Points on a hilly landscape, in no order, each with its height.
A ball rolls from a point to the lowest of its 6 nearest points, and stops where none of them is lower. Distance is the straight distance between rows; heights are no part of it.
Guk: [  3   6  21  -6   3  13  -5  13  -8  14  -8  40 -15  14   6  11  20  -4
   6  18  -8  29  26]  h=21.4
Meniz: [ -9 -16  19   4   7   7   5   0 -18  14  -3  28   6   9   9   6  22   5
  -5  30 -16  28  12]  h=42.9
Lus: [ -5  -3  11 -22   5  15  33  26 -24  12 -10  -6 -12  -6  -8   0 -15  10
 -22  36  -5   2   6]  h=8.4
mag: [ 10  22  15  -9  -8  22  -2  14  13  -3 -23  33 -17   1  14  13  16 -21
  28 -10  -4  23  28]  h=18.2
Sis: [ -3  -6  20   6   1   5  -3   1 -12  13  -2  37   2  17   6   8  27   0
   5  15 -13  31  22]  h=43.8
zuzi: [  7  13 -11   2  -5 -10  -8  -3  15  -7   8 -13  -6   0 -10  -9 -16   5
   3 -21  14 -17   1]  h=23.5
Bomem: [ 14  18  -3 -25  -4  -2  -9   5  10  -6  10 -12 -26 -17   6  -6 -32   0
  -7 -20  14 -34  20]  h=56.4
nurup: [ 12  17  25 -14  -1  22  -8  20   2   7 -15  36 -22  14  12  14  23 -17
  22  -2  -2  22  28]  h=19.0
Firut: [ -2 -15 -14  30 -12  -9  -8 -10   5 -11   0   9  26   3   2  -4  36 -11
  19  -9  -3  20 -26]  h=33.5
zunu: [  7  23  -5  -2   2 -11 -18 -15  -3 -12  22 -21 -10  -3 -11   2 -32  18
 -14 -16  23 -30   2]  h=44.7
Nevi: [ -8 -16  -1  -9   8   2  21   4 -10  18  -2  -3   3  -8  -3   1  -7  10
 -23  25  -6   7   5]  h=7.9
zunum: [  0  -6 -16  17 -13 -12  -8 -10  13 -14  -4   8  25   5   4  -3  16 -12
  30 -18   1  14 -27]  h=6.3
zabit: [  2  20  17 -54  13  23  12  30  -6  15  -2  -9 -29 -22   3   2 -21  -7
 -16  17   8 -20  15]  h=40.1
vin: [  2  27 -10   0 -14  -7  -8  -9  13 -15   7 -17   5   6 -10  -3 -19   5
  22 -28  21 -25 -10]  h=31.7
bogat: [ -9  30 -11  25  -5 -12 -19 -31  -7 -17   9 -27  19   1 -18   7  -9  27
  10 -25  16 -25 -23]  h=38.5
rig: [ -2  -2  -3 -15   6  -2  11   6  -5  15   5 -13 -12 -16  -6   0 -23   8
 -26   8   5 -13   9]  h=5.2
fegeg: [ 13  21  11 -23  -1  21   2  19  22  -8 -19  10 -24 -13  15  -7  -5 -22
  14 -16   0  -1  27]  h=23.6
minu: [-15 -37  -4  20   5  -3  13 -12 -18   7   1  -2  21   2   0  -1  11  12
 -24  27 -17  14  -9]  h=35.4
folo: [ -1   5  19 -24  17  14  12  23 -11  13  -2  19 -17   1   3   4   1  -1
  -8  29  -2  17  16]  h=16.7
Mizo: [ 13  21  26 -26   9  24  -7  22   7   6 -12  29 -31   5  12   4  11 -15
  13   6   2  18  30]  h=19.1
Pumez: [ 8  4  7 -1  5  7 -1  6  8  5 -7 22 -9 -4  8  1 20 -4  4  4 -7 18 20]  h=15.6
zaz: [ -1   5  22 -35  15  17   8  30 -12  12  -3  20 -27   1  -1   9  -1 -10
  -6  32   4  19  16]  h=19.3
duniz: [  8  12  17 -15  10  16   0  16   4   9 -10  31 -20   1   7   4  17 -10
   6   7  -2  18  28]  h=16.4
nebo: [ -5  16 -12   3 -12  -6  -9 -24  24 -13   1  -9  29  11  -1   3 -12   3
  37 -32   9 -11 -32]  h=25.3
Bil: [  9  13  30 -26   6  20  -9  25  -1  12  -9  38 -38  19  11  20  13 -21
  14  11   1  22  30]  h=23.7
Nif: [ -1  -1  30 -35   6  21  28  53 -38  -4  -8   7 -47   9  -9   5  -7 -14
 -23  37   0  11  20]  h=38.6
Sodu: [-14  29  -9  34  -2 -14 -21 -36 -11 -19  10 -36  25  -2 -19   9  -2  31
   8 -23  14 -26 -22]  h=43.2
Nisot: [ 15  13   0 -13  -5   8   0  12  21  -7 -12  12 -12 -10   9  -9  -2 -18
  13 -18  -1   3  17]  h=18.8
gafa: [ 15  28  -2 -33  -8   2 -11  11  14 -17   4 -12 -28 -15  12  -9 -35  -9
  10 -32  10 -36  23]  h=48.3
taso: [-14 -31 -12  38   4 -19  -1 -24 -11   4  14 -25  17  11 -10  -3   6  17
 -21  11 -11 -11 -25]  h=29.2
tesu: [  6  16   2 -45   8  10  -4  15   9  10   2  -8 -30 -27  10  -5 -28  -4
 -12  -5  10 -28  25]  h=8.0
nuruv: [ 15  25  -1 -50   3  14 -16  12   0  -4  13 -18 -38 -25  19  -1 -45  -2
 -10 -15  15 -44  23]  h=79.5
Gumo: [ -1 -11 -11   6  10 -15  -1  -6   2   7   8  -7   0  -1  -8  -2  -8  11
 -21   0   3 -10  -4]  h=13.9
Tisi: [  6   5 -10   1  -9  -9  -6 -15  33 -12  -4   5  26  11   9   2 -13 -14
  42 -24   6   2 -27]  h=17.9
rifaz: [-11 -20 -13  39   2 -19 -12 -23  -5  -4  14 -23  21  15 -16  -2  17  15
  -6   0  -7  -9 -30]  h=40.4
Pini: [  0   6 -14  16 -10 -17  -9 -11  11 -12   6 -14  15   9 -13  -5   5   6
  14 -20   9 -12 -20]  h=5.3
Roz: [ -9 -26 -10   6   8  -5  12  -7  -8  10   1  -5  11  -5  -5   0  -5  11
 -25  17 -10   4  -3]  h=18.3
Sif: [  7  11  16 -22  16  17   2  14   5  12  -8  19 -24  -3  10   3   8  -6
  -1  16   1  15  26]  h=15.5
nof: [ 18  20  -3 -22 -13  10   3  14  27 -13 -13   6 -14 -10  14  -6 -20 -28
  24 -28   4  -4  12]  h=20.9
Rako: [ 13  17  -4 -15  -9  -1  -1   8  22 -11  -5  -1 -14 -10   7 -10 -16 -12
  15 -27   9 -18  12]  h=27.4
bom: [ -7 -29  -6  31   6  -8   2 -16  -6   1   5   0  21   5  -2  -3  25   6
 -15   8 -16  10 -10]  h=36.9
pulen: [ -8 -20 -15  31   0 -19  -7 -16   1  -4   9 -13  22   8 -12  -9  24   4
  -1  -3  -7   0 -21]  h=41.9
Lapa: [-18  23 -15  30 -10 -13 -18 -34  -3 -13   2 -25  37   3 -14   7   5  24
  27 -28  12 -21 -34]  h=54.0
Sego: [ -7  -6 -11  17   4 -22 -11 -19  -6   2  14 -24   5   8 -15   4 -10  19
 -19  -2   5 -16 -12]  h=29.0
vum: [ 10  25  -5 -17  -2  -6 -19  -7  -1 -10  20 -21 -22 -12  -2  -1 -46  13
 -12 -14  26 -38  10]  h=79.8
Mif: [-11 -18 -16  39 -12 -12 -16 -22   4  -3   4  -9  37  10  -5  -4  35  -6
  31  -7  -3  10 -46]  h=32.6
sotam: [  4  -2 -16  12 -11 -12  -3  -3  14 -10  -1  -5  16   2  -7  -6  10  -3
  14 -19   5  -2 -15]  h=48.1
pogak: [  0   3 -11  12   0 -16 -12 -14   0  -7  13 -19   2   6 -17   2 -11  17
  -7 -13  11 -22 -10]  h=7.2
Bet: [ 11  23  -8  -8 -12  -7  -7  -1  11 -15  12 -15 -12   0  -4  -8 -27   2
  10 -28  16 -29   4]  h=36.8
Nosof: [ -8  -4 -15  30   1 -23 -10 -24  -4  -3  13 -25  15  13 -17   0   7  20
  -6  -5   1 -19 -23]  h=57.2
Mudu: [ 10  11   9  -2  -3  17  -3  10   8   3 -14  30  -7   4   9   4  23 -10
  15  -5  -7  27  25]  h=17.1
lepuz: [-20 -51   8  53  -1  -6   4 -27 -19  -4  12   7  31   9   2  -8  34  -3
  -9  23 -19  19 -13]  h=47.7
sidi: [  5  12  15 -39  18  19   0  19   6  13  -5   7 -28 -17   7  -3  -7  -8
  -8  12   3   0  24]  h=7.4
luk: [ -2 -22  -4  33  -3  -5   0 -14  -2  -3   5  15  27   2   0  -5  39  -6
   2  -3 -12  23  -5]  h=45.9
liko: [ -1  -1   2 -22  11   4  10  10   1  17   0   0 -15 -16  -6  -4 -17   2
 -20  13   3  -6   9]  h=4.1
reku: [  6   1  -6  -6   6  -7  -3   2  13   4   0   1  -6 -10   1  -7  -1   1
 -10  -6   2  -3   9]  h=20.7
kat: [  0   8   8 -38  11  13  10  19  -1  19   1 -10 -23 -22   3  -1 -26  -3
 -20  10   6 -18  13]  h=26.6
Degup: [  3   0   9 -10  14  12   3   6   0   8  -5  21  -7  -2   4   1  10  -1
  -5  19  -5  19  18]  h=13.8
pofib: [-18 -34  -8  20   6  -6  17  -8 -19   9   1 -13  17   1  -5   3  -7  18
 -30  22 -15   3 -14]  h=23.9
gos: [  7  14 -11  -5  -1 -10 -11  -5   9  -2  13 -15 -13  -4  -9  -8 -21  11
  -7 -17  13 -26   4]  h=8.8
fafud: [  4  -9   1  18  -2   3   1  -2   2  -2  -6  24  12   0   5  -2  33  -5
   5  -3 -11  25   8]  h=39.6
Repun: [-11 -29  -6  52 -11 -14  -6 -20  -6  -8  12   1  32   5  -5  -9  44  -8
  11   3 -12  15 -30]  h=38.1
mape: [-19 -46  -6  39   5  -6  11 -22 -22   7   9 -14  24   7  -2  -2  10  12
 -26  26 -19   8 -21]  h=19.4
feni: [ 15  18  -1  -9 -12   4   2  12  27 -14 -19  15  -5  -9  13  -5  -9 -27
  29 -25  -2   9   5]  h=18.0
tevu: [  0 -18 -14  26   5 -15  -4 -11   6  -1   7  -8  16   5  -7  -8  18   6
  -8  -4  -5   0 -14]  h=54.1
mufak: [ -1  -6 -11  -8   5  -9   4  -4  -3  13  10 -15  -5  -9  -4   1 -23   9
 -27   4   6 -18   0]  h=6.5
tenut: [ -1 -14 -11   7  10 -12   3  -7   5   7   4  -2   6  -5  -4  -2   2   8
 -20   6  -4   1   1]  h=20.8
nemil: [  9   8  -8  -5  -3  -7  -4   2  15  -2   6  -8 -13  -8  -1  -9 -12   1
  -1 -18   7 -16   6]  h=19.2
toki: [ 17  21   1 -27  -2   8  -4  16  20  -9  -2  -4 -24 -16  11 -11 -20 -15
   9 -23   5 -20  23]  h=37.1
zede: [ 12  26   6 -50   7  16 -10  16  13  -1  -5  -9 -35 -23  17 -10 -28 -11
  -3 -14   5 -34  29]  h=72.8
Fip: [  2 -20 -10  23   2  -7  -3  -8   0  -6   2   9  15   0  -1  -6  28  -1
  -3  -1 -13  16  -4]  h=52.3
Vukuv: [  5   8 -13   5 -10 -11  -6   0  20 -11  -2  -4   8   2  -4  -8  -2  -3
  20 -24   8  -4 -11]  h=32.4
Tep: [ 12  12   1 -24   4   5  -1  14  19  -1  -5   4 -20 -18   9  -9 -10 -10
  -3 -13   2 -13  22]  h=23.2
nomed: [-13 -32   1  12   7   3  13  -6 -16  10  -3   6  17   4   1   0  10  13
 -20  34 -17  20   0]  h=34.9
rodu: [ -1   2  26 -31   6  16   3  35 -24  15  -2  30 -36  16   6  18   6 -16
  -4  34   5  27  19]  h=29.6
ril: [ -1  -4  26 -28   8  13  32  48 -37   1 -13   3 -35   9  -7   2  -6  -1
 -20  42  -2  12  14]  h=28.6
gani: [  4   2  28  -5  -4  10 -10  17 -12  20  -3  45 -20  34   9  21  31  -9
  17  12 -12  31  28]  h=37.9
ladi: [ -7 -22   5  13  10  -2   4 -10  -7   7   3  14  11  -3   3  -2  17   8
 -14  18 -14  17   2]  h=36.3
sab: [  3  27 -10  12   2 -11 -20 -19  -5 -13  19 -25  -3   3 -13   4 -26  21
  -9 -16  21 -26  -6]  h=34.5
lopok: [-17   4 -15  30 -10 -11 -19 -28   9  -6   3 -20  41   9 -10  -1  17  11
  30 -19   4 -11 -43]  h=37.0
sofud: [-19 -40  -5  20  -5   3  31   3 -34   8  -7 -22  16   2  -3  -3  -5  23
 -33  30 -14   4 -15]  h=19.5
Tubut: [-24 -43 -10  34  -2  -3  22 -11 -33   7   3 -27  22   9  -2   2  -6  25
 -33  24 -15   0 -30]  h=4.8
Rik: [ 13  11  -8  -3 -12   2   0   2  24  -9 -16  16   5  -4  12  -2  -3 -23
  28 -23   2  14  -3]  h=16.0
Voko: [  0  -1 -15  19  -2 -19 -10 -14   6  -3  12 -18  11   6 -13  -3   7  10
  -3 -18   6 -11 -18]  h=49.9
koma: [ 18  15  -3 -21 -15  -1   2   1  34 -13 -10  12   5  -4  15   4 -27 -35
  40 -27   1   0  -3]  h=16.1
dun: [  0 -11   0   0  13   3   8   3   2  12  -4   7  -2  -5   3   0   3   8
 -17  16  -7   9  10]  h=9.8
Tane: [  5   3  26 -18  -7  11  -9  26  -9  24  -5  42 -34  37   8  29  26 -23
  20  11  -6  27  36]  h=37.5
mina: [  4  14  25 -48  18  23  11  37 -15  12  -2  14 -36  -3   0   4  -4 -17
 -13  33   8   9  14]  h=19.7
nub: [ 15  27  21 -22  -8  29  -5  22  14  -6 -29  31 -26   1  19   9   4 -31
  28  -8  -1  13  26]  h=21.6
punem: [  6  21 -13  -5 -17  -7  -6  -5  21 -15   4  -8   7   6  -4  -5 -19  -2
  29 -30  14 -13 -11]  h=24.7
Ruf: [-10 -32  -1  54 -11  -8  -3 -20 -13  -8   9  17  35   4   0  -2  53 -12
  13   4 -14  25 -20]  h=46.4
bese: [-11 -12  -3  -7   5   1  26   7 -15  17  -2 -13   2 -10  -9   3 -18  15
 -28  19  -4  -5  -1]  h=6.4
feva: [ 17  27  22 -29   0  29  -4  21  14  -4 -25  24 -31  -4  19   2   6 -28
  22  -5  -1  11  30]  h=27.1
savi: [-25 -43  -5  29  -4   1  21 -10 -32  11  -3 -18  24   6  -1  -1   0  19
 -29  30 -16   8 -20]  h=15.9
gonan: [ 13  20  19 -26  12  23  -3  18  13   4 -12  16 -30  -6  15  -2   2 -16
   6   3   2   8  29]  h=20.0
fegeb: [  3   8 -15   2 -15  -9  -5 -10  24 -12  -1  -5  19  12  -1   0  -3  -4
  30 -27  10   1 -23]  h=31.3
Vub: [ 15  23  -6 -17 -13  -1  -2   8  18 -14   4 -11 -13  -6   3  -9 -27 -11
  21 -31  12 -23   8]  h=34.6
fali: [  4  -6 -10   7   3 -10  -2  -1  12  -1  -2   8   2  -5  -1  -7  14  -2
  -5  -8  -6   7   2]  h=30.2
goge: [ -8  17 -12  23  -5 -15 -14 -23  -2  -9  11 -26  17   7 -16   2  -2  24
   4 -22  14 -22 -21]  h=44.8
Gomi: [ 11  21 -10 -15 -15  -4   0  -8  31 -15  -1  -4  11   3   5  -1 -26 -16
  36 -30  10 -13 -15]  h=17.4
zus: [  1 -15 -11  18   2 -11  -5  -5   6  -3   7  -2   8   2  -6  -7  11   6
 -11  -4  -3  -1  -5]  h=42.7
meku: [ -1  14  18 -41  14  20   9  24  -3  17  -3   8 -25 -12   0   4 -10  -8
 -10  28   5   6  15]  h=18.7
mikob: [  8   6  11 -25  16  13   3  15   7  12  -7  15 -18 -12   7  -5  -5  -4
  -6  13  -1   6  20]  h=15.0
risop: [-12  11 -12  40   0 -20 -18 -33 -12  -7  13 -35  23  11 -21   4   8  31
   0 -10   6 -23 -27]  h=57.6
lef: [ -5  -1  21 -28   7  15  30  40 -30   6  -8   1 -26   4 -10  -1  -7   2
 -17  41  -1  11  12]  h=17.7
Gam: [ 10  20   0 -41   2   8 -13  11   5  -3  11 -13 -33 -23  13  -4 -36  -7
  -9 -16  11 -40  26]  h=72.4
Sog: [ -9 -12 -12  19   2 -19  -3 -20 -17   9  16 -31   9   9 -10  10 -16  24
 -29   4   2 -15 -18]  h=23.4
dodu: [ -5 -12  17  -6   7   7   6   8 -22  15  -4  28  -4  18   2  10  16   1
  -6  34 -11  34  16]  h=9.1
detal: [-11 -21   1   2  11   4  13   1  -9  13  -2  11  11  -3   2   0   6  12
 -17  29 -11  16   6]  h=4.0
nadig: [ -4  -7 -12   7   5 -16   0 -13 -12   9  15 -23   0  -2 -10   7 -24  16
 -28  -1   9 -22  -8]  h=10.6
Lat: [ -3  -5 -14  24  -6 -16  -8 -14   5  -8   7 -13  19  10 -10  -7  21   3
   2 -13  -2  -5 -21]  h=9.4
vosi: [-17 -45  -5  39   4 -10   3 -21 -14   3  13  -8  26   5  -5  -7  22   6
 -18  22 -20   9 -21]  h=25.8
todo: [-10 -19   9  -7   7   9  25  11 -25  13  -9   5   3   0  -2   3   3  12
 -17  38  -9  20   5]  h=19.6
sapi: [  0  21 -15   8 -15 -10 -10 -16  12 -15   7 -15  14   8 -10  -1 -10   9
  21 -29  16 -19 -23]  h=35.0
donil: [ -4  -2 -16  17 -12 -12 -12 -15  13  -9   0  -8  31   9  -5  -5  14  -1
  26 -23   4  -2 -35]  h=43.6
meka: [  8  19  -3 -39   4  10 -12  12   1   4  10 -13 -30 -25  10  -2 -38  -2
 -15  -9  14 -35  21]  h=72.7
kof: [ -4  -7  15  -9   9   8  12   6 -13  13  -6  23  -3   5   3   6  14   6
  -7  32  -8  24  14]  h=21.9
momub: [ -8  -5 -15  36  -6 -20 -12 -23   0  -5  11 -22  25  11 -16  -3  17  12
   7  -7  -1 -13 -29]  h=56.0
Tulo: [ -3   4  18 -35  10  17  21  33 -17   9  -5   3 -22  -3  -7   2  -9  -2
 -13  37   4  11  10]  h=21.1
roka: [  1   9  19 -39   9  20  27  35 -20  12  -4  -8 -27 -11  -7   4 -16  -3
 -18  32   1  -4  11]  h=16.2
kuz: [-10 -26 -12  28   3 -17   5 -19 -15   6  14 -23  16   8 -11   7  -7  15
 -27  10  -7  -8 -21]  h=28.2
Gupig: [ 20  25   5 -37  -9   8  -4  16  20 -18  -3  -6 -27 -15  17  -9 -28 -22
  18 -31   3 -26  22]  h=9.0
sud: [ 19  30  11 -35  -9  19   1  20  25 -16 -17   7 -23 -19  21  -6 -18 -32
  22 -28  -3  -9  24]  h=35.2
lik: [ -7 -12 -12  12   3 -17   2 -14  -7   8  14 -25   4   1 -11   5 -16  15
 -29   4   1 -16 -12]  h=15.7
Sike: [ -4 -21 -12  39  -9 -13  -5 -16   1 -10   5   1  31   6  -1  -5  39  -5
   9  -4  -8  12 -29]  h=38.3
patip: [  8  17  24 -38  19  21   1  27   0  10  -4  15 -36  -3  10   5   0 -15
  -4  20   9  11  26]  h=8.9
tob: [ 22  33  13 -37 -13  24   3  18  25 -15 -27  12 -20 -16  22   3 -17 -43
  30 -24  -9  -2  22]  h=45.6
zad: [ 12   9 -11   0  -6  -6   0   6  17  -8  -3   1  -8  -5   0  -8  -1  -8
   6 -21   5  -3   4]  h=23.3
fizu: [ -7 -31   6  45  -6  -1   1 -17 -16  -1   6  23  30   8   4  -3  47  -5
   3  10 -19  29  -6]  h=55.2
kuvo: [  9   9 -10  -9 -11  -4   1  -5  30 -13 -11   7  15   5   9   0 -16 -20
  37 -28   4   1 -17]  h=9.3
vufe: [  6  -1 -13   5 -10  -6  -5  -7  23 -15  -7  11  20   7   9  -3   5 -19
  31 -23   3  15 -22]  h=27.3
Lebez: [ 21  20  -2 -27 -12   5  -1   2  39 -17 -12   9  -5  -6  14   5 -34 -39
  39 -31  -3  -5  -1]  h=18.6
sedo: [  5  13  -7 -14   1 -10 -11  -5  -7   3  17 -20 -16 -10  -7   3 -39  10
 -22  -7  20 -33   7]  h=63.0
purab: [  5   4  -2 -22   6   2  -3   8   4  11   7  -9 -18 -21   2  -3 -23   1
 -18  -3   9 -22  16]  h=8.5
kes: [ 10  13  -2 -20   0  -4 -10   5  11  -1   8  -8 -23 -16   2  -9 -25  -2
  -7 -16  13 -29  19]  h=37.3
palo: [  7  14  10 -43  14  19   2  17  10  15  -2   0 -26 -19  12  -5 -15  -9
 -10   5   6 -11  24]  h=28.7
dor: [ -4 -21 -14  17   8 -15  -3 -12  -3   6   9 -13  10   3  -9  -3   3  14
 -19   4 -11  -5 -14]  h=38.0
vapun: [ 13  16  -9  -9 -15  -4  -3   6  23 -11   0  -4  -6  -4   0  -8 -16 -12
  19 -29   9 -11  -2]  h=27.5
kag: [ -9 -11  21 -20   3  10  29  28 -31   8  -9   9 -11   9  -3   7   1   5
 -14  45  -2  25   7]  h=9.2
Vepel: [ -9 -29 -10  26   5 -15   4 -17  -6   2   8  -7  17   4  -7  -3   8   9
 -22  11 -10  -1 -14]  h=43.1
pemun: [ -9   9 -15  12 -14 -13  -8 -20  17 -11   1 -11  32  11  -6   1   4   4
  33 -26   9 -10 -35]  h=30.5
neve: [ 20  24  14 -39   2  20  -5  21  21  -6 -14   1 -31 -21  19 -11 -19 -25
   7 -21   4 -22  30]  h=56.2
rusam: [  6  14  -5 -35   2   5  -6   9   0  11  10 -15 -25 -24   3  -2 -36   2
 -20  -7  15 -31  18]  h=58.9
mesi: [-17 -33   3  14  -5   7  37  11 -35   8 -10 -16  10   9  -5  -3  -2  28
 -29  35 -13   8  -9]  h=28.3
rol: [ -2  -4 -17  17 -10 -15  -9 -10  13 -10   4 -12  23  10 -10  -3  13   4
  16 -20   5  -3 -25]  h=49.5
pofup: [ 13  13  13 -14   5  13  -3  15  18  -1 -16  20 -18 -10   8  -7   6 -13
   8  -6  -2  11  26]  h=17.3
bozu: [-13 -13  -8  34   7 -21 -10 -29 -18   1  19 -34  18  15 -13   6  -4  25
 -21   4   0 -18 -29]  h=42.0
gazo: [-10  21  -7  31   7 -18 -22 -36 -19 -13  16 -40  17   5 -18   9  -8  34
  -8  -8  17 -25 -19]  h=38.2
Momaz: [-15 -33  11  26   3   3   8 -15 -20   5   1  17  23   9   6   1  28   9
 -14  27 -17  26  -2]  h=49.8
gusif: [ 14  21  12 -16 -10  22   0  14  17  -6 -27  27 -19  -5  16   3   8 -26
  28 -14  -3  18  26]  h=18.9
Sizuv: [-11 -26  14  12   6   4   4  -5 -21  10  -1  24  14  11   7   4  22   8
  -8  34 -16  29   9]  h=59.4
zofez: [ 14  15   7  -8  -7  14   1  10  16  -5 -24  23 -15  -8  15  -2   7 -20
  21 -12   0  19  19]  h=18.1
nirof: [  9   1  -6   6  -6   1   0   5  15  -8  -9  13   3  -7   4  -4  14 -13
  12 -17  -3  15   4]  h=22.9
denu: [ 13  16  -9 -16 -13  -3  -1  -5  34 -11  -7   7   8   1  11   1 -27 -27
  42 -31   3   0 -10]  h=14.4
pek: [-10 -32 -11  44  -1 -15  -4 -23 -10  -9  14 -13  27  10 -11  -5  30   7
  -5   7 -18  -1 -24]  h=31.9
Med: [  6   6  -6 -11   5  -8  -2   5  13   6   3  -7 -14 -11   0  -6 -15   2
 -10 -10   7 -17  12]  h=18.5
lubu: [-12 -23   2   4   5   5  32  11 -25  12 -11  -3  11   2  -4   4  -2  17
 -25  34 -11  12  -5]  h=24.8
zado: [  5  11  21 -19  15  16  -3  18  -4  13  -5  27 -25   8  10   8  13  -8
   3  20  -1  24  21]  h=17.5
fala: [-14   7 -15  14  -8  -9 -15 -29  25  -6  -1 -10  43  13   1   3   4   4
  43 -23   3  -8 -43]  h=7.3
dez: [-18  36  -8  38   9 -14 -23 -45 -20 -24   7 -41  26  -9 -19  10 -11  40
  -2 -16  14 -21 -22]  h=44.3
fanim: [ -1  26 -12  13  -7  -9 -14 -16   2 -17  11 -21   7   5 -15   0 -18  18
   8 -24  20 -27 -11]  h=30.7
karam: [ -7  -4   9 -17  12   9  17  14  -8  16  -6   4  -6  -8  -3   1  -4   8
 -17  26  -5   8  11]  h=5.8
mel: [ -6 -17  13  18   0   3   0  -7 -13   5  -3  26  13  11   4   1  36   3
  -2  14 -18  30  13]  h=58.1
lise: [  5 -11 -12  21  -8 -10  -4  -3  10  -8  -4  10  19   2   1  -5  30  -6
  11 -13  -4  16 -12]  h=46.7
mal: [ -3 -14   8   4  12   5   5  -1  -5   6  -4  22   7   0   1   1  19   5
  -7  19 -10  24  13]  h=31.4
Muf: [ -7  21 -14  21 -13 -15 -15 -24   6 -10   5 -20  28   9 -16   5   3  17
  21 -28  11 -20 -31]  h=49.0
godom: [-23 -54   0  43   3  -4   9 -24 -22   2   9  -2  31   6   2  -6  21   7
 -16  28 -18  14 -19]  h=29.8
Rez: [ -4  20  -7  18   3 -19 -19 -27  -8  -8  16 -27   8   8 -16   8 -19  27
 -10 -13  19 -23 -14]  h=29.3
kulon: [-20 -36 -11  40   3 -15   5 -22 -27   7  13 -33  21  12  -8   7  -8  19
 -30  16 -10  -8 -36]  h=17.6
ber: [  4 -11  -2  28 -11   3  -3  -8  -5   0  -4  27  21   3   9  -1  40  -8
  12  -7 -13  31   0]  h=49.7
zaf: [-16 -28 -13  20   2  -9  16  -9 -24   8   5 -23  14   0  -5   7 -16  19
 -35  16  -7  -6 -21]  h=9.9
Bim: [  6  -2  -3  11  -8   4  -2   1   4  -4 -12  28  12  -1   9   2  28 -11
  16 -11  -6  27   6]  h=36.1
mera: [ 11  11  -1   0 -13   9  -1   9  15  -7 -21  26  -1  -3  12   0   9 -19
  23 -16   1  20   9]  h=18.4
Gol: [  5   4  -8  -5   2 -14  -9  -3   4   4   9 -11  -9  -4  -6  -1 -19   8
 -11 -12  11 -21   5]  h=12.8
taza: [-14 -10 -15  28 -12 -11 -17 -26  13  -7   4 -11  44  10  -5  -1  24   0
  38 -14   2   1 -45]  h=26.3
Midob: [-16 -43   1  37   4  -4   3 -22 -14   1   8   5  25   3   1  -5  32   5
 -13  19 -21  15 -13]  h=32.9
riv: [ -7 -13  13 -15   5  10  28  21 -24  10 -10   7  -4  -1  -5   2  -3  10
 -17  40  -7  17   7]  h=11.3
Gusop: [ -7  -1  23 -27   5  13  23  35 -31   9  -5  15 -26   7  -3  11   2  -3
 -10  43  -4  21  15]  h=4.6
mobig: [ 7 -3 -1 11 -1  0  0  0  8  0 -9 21  5 -3  6 -2 24 -3  3 -6 -8 22  8]  h=26.0
Buda: [ -4   3  26 -36   4  19  18  47 -34   6  -4  19 -39  10  -3  12  -4 -18
 -13  40   2  21  14]  h=26.1

For each start below, name the point where the ball stops.
nurup -> sidi
Bil -> sidi
nub -> detal
feva -> detal
Nisot -> detal
ber -> detal
Repun -> Tubut
reku -> liko

Call two points neighbours if one is among the 6 nearest of the other. Go from one point of each pair to the other, from neighbour to neighbour, staying as low as possible. Name the highest point that can't be avoided.
liko / gos -> Gol
sidi / detal -> mikob
Pini / liko -> Vukuv
zunum / gos -> vufe
liko / dodu -> Guk
kuvo / detal -> zofez
liko / detal -> Nevi
detal / pogak -> nadig
detal / Gusop -> kag
